Points, in no order, along strands that fork, close into loops and pass close to each other.
Points whose rows are less than 35.2 apart are linked; no others are. Some points are linked to none.
(1008): [-16   1  -7 -16   1 -12  10 -14  -4  15   5 -22  14  35  10  -6 -20 -12
  28   5   9 -13   6 -14  16  -2  18 -15  -3]
(192): [  5   2   5  11 -17  25   6   8   1  -2  18  -9  25  -8   9  -1   5   8
   7 -15  -3   6  -2  -2 -18  19   7  -3   1]
(341): [  6  -5  -9  11 -15 -17 -29  15  -1 -14  -6 -12   2   0 -13  -2  -2   5
  -8  21  -1   8   7  10   4  18   1  11 -21]
(522): [ 15  -5   6   6  12   9  -7   9 -10 -12  -9   2  -4 -10  -9   7   5   4
 -11  -2   1  -6  -3 -10 -11   8   3  -4   4]
(455): [ 14  20  -5  23  -1   7 -12  20   1 -23   9   0   1  -4 -14   9   9   0
 -17  24   9  22   8   2   1   7   0  10   0]
(1198): [  0  -7 -11 -16   1 -28  -7  -7   3  17 -12 -26  13  26   6  -8 -11   0
  17  19   9   4   7  14  13  21  10   2 -17]
(1748): [-10 -23 -12  -3 -11  -4   0  -7  -5  20   0 -13  18  18  21 -11 -21   6
  27 -12   5 -15  -6  -1   0  16  17 -10   2]
(349): [  0   6   2 -13 -21  -7  16 -16   3  20   7 -14   9   9  21 -10 -19   2
  17 -22  -5   4   4   9   2 -10  -5  -6   0]
(1465): [ 19  18   2  15  12   6   5  11  11 -16  10  12 -18 -13 -10   0  20   7
 -14  -6  22   9  20   2   2 -12  -2  -1  12]
(1739): [-34  16  -3  -9  16 -13   3 -23   8  -6   1  -5   0  18  -3   8  -8 -36
 -10  21  -5   0  14   0  18   2 -11 -10  -1]
(1228): [ -9  -1   3   4  11  19  27 -13  -3  15  13   6  -4  19   8  -5 -16 -16
  25 -16  11 -13  -1  -9  15 -25  -4  -7  22]
(829): [ -1 -20  -6  -9 -16  -7  -3  -6  -2  22  -7  -8  23   1  11  -4  -5  26
  10 -21 -14 -26 -14  -7 -19  13  10 -13  -3]
(1534): [ 11  11   1  10  19 -11   7  -9  10  -7   1  13 -25  -5  -4 -11   7  -8
 -18   2   7  -3  12   6  19 -10 -25   4   7]
(1631): [  4 -24 -13 -28   6 -27   7  -6 -15  19 -24  -6   4   5 -10   8  -9  27
 -11 -11 -11 -25 -15  -5   7  -2   8  -7 -12]
(90): [-31 -11 -15   3  15   6  -9   0  -9  -9  -8   5   9  13   6 -11  -8 -31
  11   8  -9 -21  -5   6  15  12   5   2   5]
(398): [  1  17  13  -4 -24  -2   1 -17   3   6  19  -6  -5  -1  14  10  -7  -5
   8   6   0  29   4   7   1  -8  -1   5  -8]
(843): [ -4  23  18  -6   6 -12   5 -24   8   1   9   3 -20   9  -3   5  -2 -23
   5  13   4   9  16   4  17 -22 -18  -3   1]
(55): [  3  22  10   2   2 -10   1 -16   7  -5  13   4 -20   3   0   7  -2 -16
  -4  24   5  18   8   5  17 -15 -16   3   2]
(802): [ 10  11   8  10  -5  20  17  -2  -4   0  25  -1  -4   1  12   9   3   1
   7 -11   8  15   4   7   4  -7   4   2   8]
(820): [-14  13   6   0  11  18  -3 -12   7   2  24  11   1  15   4  19  10 -37
   5  24   4  12  -8   1   9  -7   2  -2   8]
(681): [ -4  -1  19  -3  -6   8  -9  20   5  -4 -18   0  23 -27 -11   5  10  17
   3   2  -6  11 -18  -1 -31  15  13  -3   0]
(52): [  4  25   9   7   5  10  -2 -13   8  -1  26  16 -16   3   2  19  13 -20
  -1  23  10  20   5  11  12 -17  -4   2  10]
(1520): [  2   0  14 -24 -12  -4   5   7  15   4 -12   0  14 -23  -6  -7   6  25
 -13 -14 -11  -1 -14 -16 -23  -6  -4  -2  -3]
(1508): [ -6  -9  -5   4  27   7   7   8 -27  -2 -22  10   0  -5 -19  10  10   2
  -3   0 -20 -24 -16 -11  -7  -4   5 -14   3]
(973): [  6   6   5   5  23   7 -11  23 -10 -14 -23  10  -4 -19 -25  12  15  -1
 -12  17  -5  -6  -6  -3 -14   1   7  -6   2]
(1128): [  3  22   6   5 -34   9   5  -4   4   0  28  -5  16  -9  15  -1  10   8
   6   0  -8  26   0   3 -11   4  -2   5  -9]
(530): [ 13  17  12 -11 -14   5   9  14  22  -6   1   6   7 -17   3 -18  15  16
  -6 -23   1  11  11  -6 -26 -13 -18  10   2]
(762): [  8   3   2 -25 -19 -23  10 -10  11  13  -3  -3  -3   3  12 -20 -13  11
  -2 -34  -1   1  10  14   3 -16 -22   9  -6]
(101): [  4   4   9   3  12  -4 -15  29  -3 -16 -27   5  -5 -23 -28  10   7   5
 -16  22  -3   3  -8  -3 -13   1   8   4  -8]
(1194): [ -3 -20  -7  10  15  20   1   5 -25   2  -7  13   4   4   0   9  -2   0
  12  -9  -7 -28 -18 -19  -8   3  13  -8  12]
(138): [  6  -3  10   7 -10  20  -4  11   1  -2   1  -6  23 -14   0   2   3  10
   5 -13  -3   1  -6  -8 -28  21  11  -5   3]
(50): [ -2 -14 -11   6  29   9  19  -9 -24  13 -13  17  -8  -1 -16   7   2  10
  -1 -14 -13 -27 -17 -22  -5 -11   0 -18  15]
(785): [ 10   5  -2 -17 -22 -26   3   7  24  -7   2  -2 -16  -4   3 -11  -8  14
 -28  -4   5  16  18   0   5 -12 -20  22 -16]
(1118): [ -4 -27 -16  -4   9  -6   3 -14 -17  20 -14   3  -2  11   7   0 -23   6
  13 -16  -5 -32 -16 -20  -1  -6   6 -13  13]
(985): [ 13  11   9   2  -8  10  13   1   6  -3   9   0  -3 -10   7  -7   5  14
  -6 -26   6  10  11   1 -12  -6 -10   6   2]
(752): [ -9 -14 -10 -12  27 -21  -7 -14  -5   2 -24  11 -17  -1  -3  -4  -4 -11
 -25   2 -15 -25  -6   1  13   1 -18 -10   1]
(959): [-26   8   2   2  20  24  16 -10   4   5  20  10   7  22   8   4   3 -34
  10   3   5  -4 -14  -6  15 -13   5  -4  17]
(1788): [ 10   4  -1   3 -21 -13 -12  12  12 -14   2 -11   6  -8  -4  -4  -4  12
 -20   5   1  19   6  -4  -7  13  -4  11 -15]
(105): [ 17  10   3   4  -2 -16   6   6  16 -14   2   5 -26  -6  -4  -8   1   8
 -23  -2  11  13  15  -1   8 -15 -19  18  -6]
(286): [  1  16   4 -27 -18 -31   5 -16  13  15   1 -18  -4   9  11  -6 -15   1
   0  -2   5  19  11  13  11 -16  -7   5 -16]
(754): [ 11  22   4  12  -6  -7   0  -5   5 -10  15   3 -17   0  -2   7   1   0
 -12  21   6  27   8   3  13 -10 -11  10   0]
(1339): [  8   2  16 -31 -19  -5   0  18  27   0  -7   5  17 -26  -4 -17  10  22
  -6  -2 -11   3 -11 -19 -24 -11  -9   2  -2]
(1094): [ -6 -25 -13  -5  -1 -12  -9  -3  -9  12 -10 -13  11  21  13  -9 -17   2
  24  -3   3 -16  -4   3   6  19  16  -5  -2]
(1565): [ 18   5   3   9  15  22   1  13   2  -9   5   5  -4 -14  -8   7  16   8
  -9 -11  15   3   6  -6 -12   0   9 -10  17]
(696): [-10 -12  13  10  -1  11 -18  25  -9 -10 -22 -10   6 -23 -23  11  13  11
  17  16 -10  -3  -5   7 -21  12  23   4 -12]
(1571): [ 18   1   9   1   4  -9  10  -6   4  -4  -1   7 -22  -7  -2 -11   0   8
  -9 -23  10   2  13   2   7 -17 -19  11   0]
(1738): [  2   3  -2 -15 -19 -16   9 -14   6  16   6 -21   9   7  20 -10 -16   3
  11 -10  -2   9   4  11   6   1   1  -4  -6]
(683): [-35  -9 -17  14  13  20 -12   7 -10 -13   0  10  12   8   4  -6   4 -32
  13  11  -8 -16  -7  12  11  13   9  13  -2]
(1435): [ 16  -1   3  -2  -7  -7   1  -3   5  -7   2 -10 -10  -6   5  -7  -7   9
 -14 -10   2   5   4  -2   1   0  -8   7  -5]
(643): [ 16  -4   9  -9   1 -15   5  -1  11  -4  -9   8 -26 -11  -6  -8   1  15
 -24 -18   9  -2  12  -9   1 -15 -16  13  -7]
(1561): [  9   8  17 -18 -16   4  -4  18  27  -3  -6   2  19 -29  -1 -16  13  18
  -2  -1  -7   9 -10 -17 -29  -2  -5   3   3]
(1422): [  3   4  -1   5  22  -6   9 -16   7  -3  -3   9 -20  -2   0 -12  -1 -16
 -13   0   3  -9   8   4  20  -6 -24  -3  12]
(502): [-15 -16 -13   9  21  23  -6   4 -22  -2  -7  21   5   5   4   0   3 -15
   8  -4 -10 -31 -16  -8  -1   7   9  -2  12]
(1478): [ 18   7   9   1   3 -13   8  12  19 -12  -6  15 -27 -10 -10  -9   9  12
 -24 -12  16   9  21  -8  -2 -17 -16  19  -7]
(1302): [  8   6  18 -13   3   3  11  13  23  -1 -15  14  -8 -28  -9  -5  16  22
 -17 -16  12  13   5 -10 -26 -15  -3   5   7]
(104): [  8   7   5 -13 -21  -7  12  -9   6  10   4  -3   2  -1  15 -19  -8  12
   3 -35  -6   2   6   9  -6 -13 -21   6  -2]
(236): [  3   8  10   7  -3  24  18  -6  -3   8  29   3  -3  11  14  15   1 -12
  17  -4   9  14  -6   5   6 -14  10   0  11]
(484): [ -2  16  17  -7   7 -13  14 -23   3   3   4   1 -18  11  -3  -2  -8 -18
  12  -1   5   4  17   4  21 -25 -17  -3   3]
(1417): [  3  -6  13   1  -2   9  -6  14  -5  -6 -16  -5  15 -17 -11   9   3  13
   0  -5  -5  -1 -10  -8 -25  16  14  -4  -2]
(874): [-10   9  12 -19 -18  -5  -1 -23   0  18  14 -18   1  22  10  10 -14 -21
  24   6   4   7   9  -9   2  -8  15 -11  -8]
(420): [  9  16   2  13 -12  -3  -6  -5  -1  -9  16  -4  -6   1   1  10  -2  -3
  -8  24   4  29   2   4  10   0  -3   7  -6]
(1475): [ 12  16   0   9   6 -19   3  -1  14 -13   3   9 -28  -3  -7  -9   3  -2
 -25  14   8  11  13   4  20 -13 -25  13  -2]
(773): [  8  16  10   5 -16   7  14  -5   2  -2  18  -4  -4  -4  13   0  -1   7
   2 -14   1  20   6   7  -2  -7  -8   7  -1]
(1840): [-11  20   0   8  13  15  -3 -12  10  -2  23  16  -4   7   3  22  17 -31
  -8  28   6  16  -2  13  12  -7  -2  -1  10]
(134): [  7  15   8   9 -17   6  -1  -9  -1  -3  23  -2  -3   0   7  15   0  -4
   1  16   5  31   1   4   5  -3   2   7  -6]
(227): [ 14   4  12   1   4 -15  15 -12   3   1  -3  10 -23   0  -1 -12  -6   1
   0 -23  12   4  15   8  17 -22 -23  10   3]
(1779): [-19  18   1   6  22   9  10 -15  13   0  18  17  -9   5   3  16  15 -31
 -11  16   7  10   5  15  17  -8  -7  -3  14]
(1166): [  0  17   0   0 -36 -14  -6  -8   9   2  17 -11  10  -4  12  -2   2   8
  -4  11  -5  32   1   7  -2   6  -3   7 -17]
(1657): [  6   9  18 -11  -6  14   2  14  19   0 -10   4  17 -30   1  -7  13  19
  -3 -10  -2   9 -11 -11 -33  -1   2  -2  11]
(894): [-19  18   3   3  21   1  12 -19  10  -4   9   9 -10   6   0   7   3 -31
 -10  18   2   6   9   9  20  -5 -16  -4  10]
(1752): [-27   0 -11   7  27  28  15  -4   0   5  12  15  10  18  11  -3   1 -30
   3  -8  10 -12 -16  -1  15  -5   5  -3  23]
(11): [  4   8  -3  13 -27  -8 -14  11   8 -12   8 -12  16  -6  -3  -1   1  12
 -10  13   1  28   6   2  -6  19   0  10 -18]
(1635): [  4   1 -14 -12 -27 -26 -17   4  17  11   5 -17  23   3   7 -17   8  20
  -4   9  -2  13   3  13  -1  24  -2   7 -25]
(1613): [  1  10  -7   3 -35 -21 -14   2  13  -3  10 -14  16  -2   3  -5   2  14
 -11  18  -3  31   5   6  -1  15  -3  10 -24]
(1479): [ 12   5  12   2  11  17  -3  18   5  -9  -9   2   3 -23 -10   8  11  13
 -10  -5  12  11  -2  -7 -24   4  12  -6  12]
(270): [  8   5   2 -19 -23 -18   0  17  32  -9  -2   3  -7 -12  -2 -10   0  16
 -31  -3   1  13  16 -12 -12  -6 -17  20 -14]
(1836): [  6  11   1 -17 -19 -29   3  -9  14   2   4 -14 -11   3  10  -7 -15   6
 -10   1   4  23  10  10  13 -12 -12  10 -15]
(713): [  5 -10   4   5  14  23  16   0 -15  11  -9   5   3  -9 -10  14   3  17
   3 -22  -2 -12 -12 -20 -22  -3  13 -15  16]
(153): [  4  14  -5  18  -1  11  -8   4  -7 -13  21   5   4   4  -4  17   9 -16
  -4  31   2  19  -2   9  12   5   0   4   1]
(1248): [ 14   7   5  11   4  20  20  -4  -4   1  17   5 -11   0   6   2   4   4
   7 -24  14   4  10   7   2 -12  -2   1  15]
(1346): [ 16  -4   4   4   3   0  -4   4  -2 -11  -2  -4  -8  -8  -2   0  -3   6
 -15  -5   2   1   2  -7  -5   6  -5   3   0]
(80): [  2 -13   1 -14 -14  -8  -1  -4   2  16 -10  -9  22  -9   2  -3   0  26
  -1 -21 -18 -19 -14  -9 -20   8   7 -11  -5]
(1493): [-16  -3  -4   2  17  18  20 -12  -1   9   9   4   3  18   8  -8 -15 -23
  17  -8   6 -18  -6 -13  17 -15  -3  -7  23]
(1685): [  6   3  15 -10  12  -6   3  25  12  -9 -24  12 -12 -24 -22   7   8  18
 -27  10  10  17  -9 -12 -15  -7   5   1   3]
(807): [-19  -8  -4  16  15  21 -14  17 -15 -14 -19   4   0 -18 -16   9  25  -8
  10  23 -22 -27  -2   3 -12   5  18   3 -12]
(774): [-40  -7 -14   1  24  11  -1  -4  -7  -5 -10  10   7  13   7  -8 -13 -34
   1  -2  -3 -21  -6   1  12  10   2   3  10]
(983): [ -4 -18  -7   9  -6   3  -9   5 -13  -5   6  -9   9  13   3  -4  -9  -7
  21   6  -1  -4  -5   4   8  20  10  -1  -2]
(1403): [ -4 -26 -15 -11  13 -15  -7 -10 -17  13 -20   1  -1  13   6  -3 -16   1
  10  -5 -10 -32 -14 -10   6   0   6 -12   7]
(1866): [ 18  23   1  17   7  -2   5  10  12 -16  13  12 -21  -7  -8   0  19   5
 -18   6  18  18  20   4   9 -14  -9   9   6]
(871): [  4  10  11   6 -13  14  -1 -12  -2   4  28   1  -3   5  10  19   1 -13
  11  15   6  27  -6   4   4  -4   8   3  -1]
(400): [ 10  20  -5  25  -8   9 -14  12  -3 -16  17   5   6   0 -10  18  11  -6
 -10  35   3  27   3   7   7   6   2   9  -4]
(1261): [ 13  28   6  14  -5  -6   4   0  10 -12  16  11 -22  -2  -2   7  10   6
 -13  13  14  29  16   5   8 -17 -11  16  -1]
(1053): [ -1  11  10   3   0  17   0 -12   1   3  27   5  -2  12   6  19   6 -27
  11  23   5  16  -7   0  11  -8   6  -1   6]
(1443): [ 10   4  -7  20   4  17  -7  13 -10 -18  15   1   6   1  -4  10   7 -11
   0  17   2  10   0   6   5  14   2   4   3]
(1130): [  9   5  10  -6   5 -12  -9  27  17 -14 -21   8 -15 -18 -24   6   3  12
 -31  16   7  12   0 -14 -14  -2   0  11  -4]
(311): [ -3 -13  -9  16  -4  -1 -31  16  -9 -16 -10  -7  -2  -4 -17   0  10  -4
   8  25 -12 -13   9  12  -2  15   5  10 -18]
(280): [ -9 -17 -15  -1  27  -5   9 -14 -23  10 -19  16 -10   3 -10   2  -2   2
  -8  -7 -20 -31 -19 -15   4  -7  -6 -15  10]
(317): [ -8  14  -5   6  12  -9   1 -10   6 -10   4   3  -8   3   0   0  -3 -24
 -13  24  -2   6   4  10  21   3 -20  -1   7]
(866): [  7   7  15  -6   4 -16  16 -17   3   4  -1   0 -19   8   0 -11 -13  -6
   9 -17   9   4  14   8  19 -24 -22   3   3]
(147): [  1  24   3 -11 -38 -19   0  -7  13   3  14  -3   2  -3  16  -5   2   8
  -3   3  -7  31   6   8  -4 -12 -14  12 -18]
(193): [ -7 -27 -11   3   1   1   2  -5 -23  13 -14   3   7   7   4   8 -15  15
  13 -16 -10 -29 -19 -18 -10   3  15 -13   6]
(1256): [-34 -10 -14  -3  31   5   2 -13  -6   1 -18  14  -4   8   6  -7 -15 -28
  -8  -7  -4 -21  -2  -3  10   9  -4  -5  13]
(1488): [-16  -9 -13  23   9  24 -21  16 -11 -19  -4   6   5  -8  -8   2  19 -18
  10  21 -15 -20   5  12  -3  15  10  12  -9]
(1413): [ 14  18  -2  15   9  16   7   3   3 -10  28   9 -11  -1  -2  13  22  -4
  -5   4  15  14   9  12  11 -12   1  -4  15]
(631): [-19   2  -2 -11  10  -1  13 -16  -3   6   7  -9   5  26   4  -8 -20 -22
  17   1   2 -16   2 -17  19 -12   2 -16  11]
(1253): [  9 -10  -6  12  14  26   1   8 -15  -6   9   6   3   4   4   2   2  -9
   4  -4   2 -13  -8  -6   1   9   5  -5  16]
(517): [  8   4  16  -8  11  -2   7  22  21  -6 -20  15 -15 -27 -17   3  13  19
 -23   0  16  17  -1 -11 -21 -13   6   2   9]
(652): [ 10 -11   0   6  21  16  16  -8 -16  11  -8  12 -11  -5 -11   9   4  16
  -2 -20  -3 -18 -10 -20 -11 -11   3 -15  16]
(1012): [  4  10   3 -27 -18 -26  11 -13  12  15  -1 -12  -3   7  14 -15 -17   6
   2 -22   1  11  10  16   7 -17 -15   5  -9]
(1741): [  3  -7  -2  -6  22 -17   2 -19   7   3 -13   8 -24  -2  -2 -15  -6 -13
 -18  -3  -1 -18   5   2  18  -7 -27  -5   9]
(16): [  1 -24 -10  -6   9 -16 -16  -2 -17   1 -18  -2  -3   9   0  -2  -8  -2
   4   3 -12 -26  -9   0   5   8   7  -6  -3]
(1596): [  4   2   9   0  24   5   4  20 -15  -9 -26   6  -1 -20 -29  11  10  10
 -11   9  -4  -3 -15  -5 -11  -5   9 -11   4]
(856): [ -2  -2   3   8   5  26  21  -4  -4   8  24   4   1  17  13   5  -5 -14
  19  -8  10   0 -10  -2  10 -13   8  -2  17]
(1246): [ -5  20  19 -17 -28  -6   0 -21   4  16  14  -6  -4   6  16   7 -11 -12
  15  -4   0  25   8   7  -5 -13  -1  -1  -9]
(555): [  4  -2  -6  16  -8  -9 -35  23   0 -19 -15  -6  -2  -8 -25  -1   5   0
  -8  29  -8  -4  10   8  -4  13   1  15 -22]
(376): [ 10  21   6  10   5  14   4  -5   4  -2  33  14 -14   2   3  19  21 -11
   1  10  15  19   5  13  11 -19   2   0  12]
(381): [  2  -4   1   9 -14  23  19  -6  -4   9  19  -5   9   6  21  -1 -12   1
  15 -21   1   0  -6  -2  -3   1   5  -1  10]
(1258): [  3 -13  -8   2  -8 -13 -14   1  -6  -4  -1 -16   5   9   4  -4 -11  -2
  10   8  -1   1   0   9  10  19   6   0  -7]
(977): [ 16   9  -4  15  19  18 -11  21  -4 -18   2   7  -1 -11 -13   9  16  -7
 -12  11   7   0   5   1  -8   9   4  -5  11]
(756): [  1   0 -14   2 -28 -27 -24   5   8   1   1 -17  13   6  -4  -4   0  14
  -6  22   4  24   7  17   6  21   1  12 -27]
(431): [-14  -9  20   3  -9   8 -13  24   0  -4 -23  -6  19 -27 -19   8  12  17
  15   8  -9   6 -17  10 -29  18  19   2  -8]
(505): [-12 -22  -5 -16   3 -17   5  24 -13   0 -33 -18  11 -13 -35   1   4  27
   0   6 -12 -18  -8  12   6  -2  17   1 -26]
(117): [ -4 -24  -5  11 -10  11  -8   7 -15  -1   5  -7  14  10   8  -1  -8   0
  21  -7  -2 -10  -7  -1  -4  23  15  -2  -1]
(182): [ -2 -17  -5  15  -4   8 -23  16 -15 -13  -4  -7   4  -1  -9   3   5  -2
  17  10  -8 -10   1   5  -5  21  11   5 -13]
(1034): [  5  18  -3 -17 -34 -24   3   3  21  -2  10  -5   1  -3  11 -15   1  12
 -12  -3  -5  23  10   6  -1 -11 -19  15 -19]
(1138): [-11  -3  -5   4  20  14  14 -10  -3   2   7   7  -2  13   8  -7  -9 -23
   8  -2   2 -13  -4  -5  18  -4  -7  -7  21]
(95): [-23 -14 -12  -6  31  -8  -2 -17  -5   3 -22  12 -10   3   4  -5 -11 -22
 -15  -4 -11 -23  -2  -1   9   6 -14  -9  11]
(63): [ 17  11  -2  15   8   6 -12  19   1 -22   0   0  -4  -9 -12   4   6   1
 -18  15   7   9   6  -4  -5  10  -2   5   1]
(1645): [ -1 -16   0   8  13  17  10   6 -25   5 -14   5   7  -2 -11  14  -1  13
   7 -14  -9 -19 -17 -21 -16   1  14 -14  10]
(1636): [ -5 -24 -11  -2 -15  -2   0  -8  -3  21  -2 -10  19   9  22  -8 -15  13
  18 -20  -5 -20  -9  -5 -11  15  12 -11   2]
(269): [  1   2   9   2   4   8  24 -15  -3  11  10   0  -9  14   7  -3 -15 -10
  21 -17   7  -2   5   1  14 -20  -9  -4  15]
(1233): [  0 -19  -8   1   5 -11 -22   7 -17  -9 -16  -2  -3   1  -7   1   2  -3
   1  11 -15 -22  -4   4   1  12   4  -1 -12]
(612): [  9  -4  12  -4  15   4   4  10  -8  -5 -19   2  -4 -16 -20  11   6  16
 -15  -4   0  -2 -11 -13 -14  -2   6  -8   1]
(1497): [ 18   5   6  10   4  14  20  -4  -3   5   8  12 -11  -3   2  -2   7   9
   7 -39  15   1  16   7  -3 -15  -8   2  13]
(1583): [  8   7   6  -1 -17   9  16  -9   2   9   8   1   4  -2  17 -13  -7  13
   8 -39  -4  -1   5   6 -10 -11 -16   3   6]
(100): [ 12   0   4 -13 -15 -12   5  -1  14  -1  -1  -4  -8  -9   8 -14  -4  16
 -16 -23   1   5   9  -1  -5  -9 -17  11  -9]
(1114): [  7 -12 -10   3 -11 -17 -22   7  -4  -7  -6 -15   4   3  -4  -3  -5   4
   0  11  -2   3   4  11   3  21   4   5 -18]
(89): [ -5 -25  -2   8  -4  12  -3   5 -20   6  -7  -1  14   2   2   9  -7  13
  16 -15  -8 -22 -14 -14 -17  15  18  -9   2]
(1841): [-12 -29  -4   9 -11   9 -13  10 -18   5  -5  -5  15   8   4   3  -2  13
  26 -12  -7 -21  -8  -2 -16  23  21  -4  -5]
(488): [ -2 -11  -1  11  -3  28  23  -4  -8  14  18   2   5  14  18  -1 -18  -4
  23 -21  10  -9  -8  -9   3 -10   7  -3  18]
(1812): [  9  11  -3 -10 -25 -22   0   2  18  -7   7  -9  -5  -3   7  -9  -7  13
 -20  -1   1  24  10   3   4  -7 -15  16 -16]
(823): [ -2   1  -7   7  20  -5 -17  12  -9 -15 -21  11 -10 -12 -16   5  10 -10
 -24  16 -16 -19  -1   4  -4   7  -8   0  -9]
(1051): [ -7  -1   4  -1 -20   9  20 -13  -2  18  17 -11  10  11  22  -3 -19  -3
  23 -19  -1   4  -3   3   2  -5   6  -7   6]
(1175): [  3   7   5  10 -26  13   8  -2   0   0  24 -11  18  -3  13   1   2   5
   7  -5  -5  19  -3   4  -6  13   4   1  -5]
(1566): [ -8  16  15 -20 -25  -8   0 -23   3  21  14 -15   1  13  15   9 -14 -15
  20   1   1  17  11   0  -3  -9   9  -8 -10]
(97): [ 18   3  10   4   4  12  12  -2   3   1   2   4 -10 -12   1  -4   6  17
  -4 -32  10   1  12  -4 -13  -9  -6   3   9]
(806): [ -6 -25  -6  -8  -8 -15 -16   4  -9  12 -17 -11  12   8  -1   4   4  23
  13  -7 -11 -21  -5   9 -14  21  17  -2 -18]
(1576): [  6  -6   7 -17 -15  -3  -2  -1   9   8  -7  -7  17 -15   1  -7   3  22
  -6 -19 -15 -12  -9 -12 -22   3   0  -8  -6]
(1005): [  9   8  17 -15  -4   4  12   9  20   1 -11  13  -1 -23  -5 -10  15  20
 -11 -26   4   6   8 -11 -28 -17 -12   7   4]
(702): [ -9  -6  -8 -14  -6 -21   1 -11   2  21  -3 -26  18  29  10  -7 -11   0
  26  12   9   4   6   8  10  20  16  -5 -14]
(655): [  9  -9   2   5 -12  16   6  -4  -2   7   6  -7  13  -5  13  -3  -7  11
   3 -25  -6  -9  -3  -8 -16   9   3  -6   6]
(1004): [  5   6  16  -3   4  17   1  18  12  -2 -14   6  12 -31  -3   4  13  17
  -5  -5   7  18 -12  -4 -33   4  15  -6  17]
(1315): [  2 -11   6  13   3  11 -21  22 -15 -15 -13  -3   5 -11 -17  10  10   1
  10  11  -8 -10  -2   0 -16  15  15   3 -10]
(1268): [  4 -20  -8 -10  17 -13   7 -12 -17  10 -19   5 -13   0 -14   4  -6  12
 -12 -11 -15 -25 -15 -14   7 -11  -7 -14   2]
(1151): [-14   6   1 -17  -7 -12   4 -18  -3  14   9 -19   8  30   7   3 -15 -18
  23  10   4  -2   8 -13  13  -4  17 -15  -6]
(1440): [ 10   5  -8  18  14  25  -8  21  -8 -18  11   5   8  -3  -8  10  16 -12
  -3  11   5   0   1   4  -2  11   8  -2  10]
(515): [-17 -25 -18  -7  11 -13 -24   2 -11   7 -22  -7  -1  19   3 -12   0   0
  28  14  -6 -33  -1  13   7  13  16   3 -11]
(249): [  7 -18 -10 -34  -3 -26   4 -10  -2  24 -18  -6  10   1   0   4  -8  33
 -14 -15  -9 -23 -12  -2   1   2   7  -2 -15]
(399): [ 12 -15  -2   2  12   2  -1  -6 -11  -2  -5   0 -10   0   3  -3  -8  -2
  -4  -7  -4 -15  -5  -8   4   3  -5  -6   9]
(537): [ 10   7   6   3   2  -8 -20  29   9 -19 -20   4  -7 -16 -25   6   2   6
 -24  21   4  10   1  -9 -14   6   1  12  -7]
(804): [  2 -12  -2   5   0   9   7  -6  -8   3   9  -7   3  12  12  -4 -18  -9
  15  -6   2  -4  -5  -4  10   4   4  -5  12]
(471): [ -4  -1 -15  -3 -24 -27 -21   1   7  13  -2 -20  14  13   0  -5   4  16
   5  23   6  23   7  25   6  27   1  11 -28]
(1804): [ -4  -9  -5 -10  26 -23  -3 -17   6   3 -20  13 -25  -5  -6 -10  -3 -10
 -31   0  -6 -20   0   1  15  -3 -27  -7   3]
(1203): [-16 -29 -16  -7  10 -15 -18   3 -19   8 -26  -5  -4  11  -2  -3   8  13
  23  14 -17 -39  -6  10   4   5  19   1 -18]
(1282): [-22 -15 -14   9  21  23  -3   3 -15  -1  -1  18  10  11   9  -6  -7 -24
  10  -6  -3 -28 -19  -6   6   6   7   0  17]
(970): [-25  -9 -17   8  29  28   5   0  -9   1   2  21   6  11   9  -5  -1 -26
  -1 -11   3 -22 -15  -3   8   5   3   0  23]
(760): [-10 -24 -16  -9   7 -16 -18   0 -11  10 -16  -9   7  23   6 -12 -10  -4
  28   8   0 -25  -1   7   9  16  15  -1  -6]
(222): [-24 -12 -15  22   6  27 -17  15 -11 -16   6   7   9   5  -2  -3  15 -24
  19  18 -10 -16  -3  14   5  14  10  15  -7]
(25): [ 17  16  -2  15  16  15   5  10   6 -13  20  11 -13 -10  -8   2  25   1
 -10  -7  19   5  18   7   5 -11   1  -9  19]
(127): [ 17   6  -4  14  18  24   2  11   1 -11  18   9  -9  -7  -6   6  21  -1
  -7  -8  16  -1   9   3   0  -2   6 -13  21]
(1819): [ -5  22   2   6   2 -10  -8 -16   8  -8   9   4 -11   4  -3  10  -2 -22
 -11  36  -1  19   5   5  19  -6 -16   0   2]
(87): [-19  -5 -15  10  27   6 -12   3 -11 -12 -18  16 -11  -8  -1   6   4 -23
 -19   7 -15 -18   1  13   1  13  -6   3  -1]
(1628): [  3 -22 -12 -17  11 -19  17  -6 -19  12 -22  -3  -3   0 -23   7 -10  25
 -14 -15 -14 -22 -17 -12   7 -12   1 -14  -5]
(967): [ -8   2  -3 -14 -18 -17   5 -17   5  21   6 -24  15  17  17  -4 -12  -3
  20   6   3  12   4   7   7  10  14  -8 -11]
(1370): [  8   5   1 -11 -21 -14  -6  17  26 -12  -2  -5   3 -14  -2  -9  -1  14
 -27   1   0  15   9 -10 -14   4 -10  14 -14]
(1611): [-19  -7   4   5 -27   4 -27  -9  -6  11  17  -6  11  21  -5  15   4 -18
  27  34   6  26  -5   6   6  14  17  -1 -14]
(439): [ -2   7 -11  -6 -33 -24 -13  -5  12  17  10 -19  22   7   9 -12   9  15
   8  17  -1  24   1  17   3  23   0   2 -23]
(1159): [-15   6  -8 -18   9 -14  13 -19  -3  12   3 -19   7  33   7  -8 -21 -17
  18   0   3 -20  13 -17  19 -14   5 -17   2]
(35): [ -2   3  -2   6  19   5  11 -12   1  -3   5   6  -9   5   5  -6  -3 -20
  -1   3   0  -5   2   3  20  -2 -15  -5  16]

A piece is two or more points that can be reached from each other along the links. Count, over all rows, the pieces, the separate loops (a circle has one, a figure eight two, a Y none), the forks (points with three links) and the tips (points with one).
pieces -> 7
loops -> 5
forks -> 9
tips -> 13

How many points has the smallest loop of links through each point below? Write none if it is on no loop.
(153) -> 7
(147) -> 10
(871) -> 12
(1248) -> 6
(376) -> 14
(1561) -> none
(280) -> none

Name the points in between on the shortest way along the links from the first point to the second, in order.
(286), (1635) -> (1836) (1812) (1034) (147) (1166) (1613) (756) (471) (439)
(1596), (1302) -> (973) (101) (537) (1130) (1685) (517)
(1741), (420) -> (1422) (1534) (1475) (105) (1478) (643) (1571) (227) (866) (484) (843) (55) (754)
(1370), (1583) -> (270) (785) (1812) (1836) (286) (1012) (762) (104)
(1752), (280) -> (970) (1282) (502) (1194) (1645) (713) (652) (50)
(101), (1435) -> (973) (1596) (612) (522) (1346)
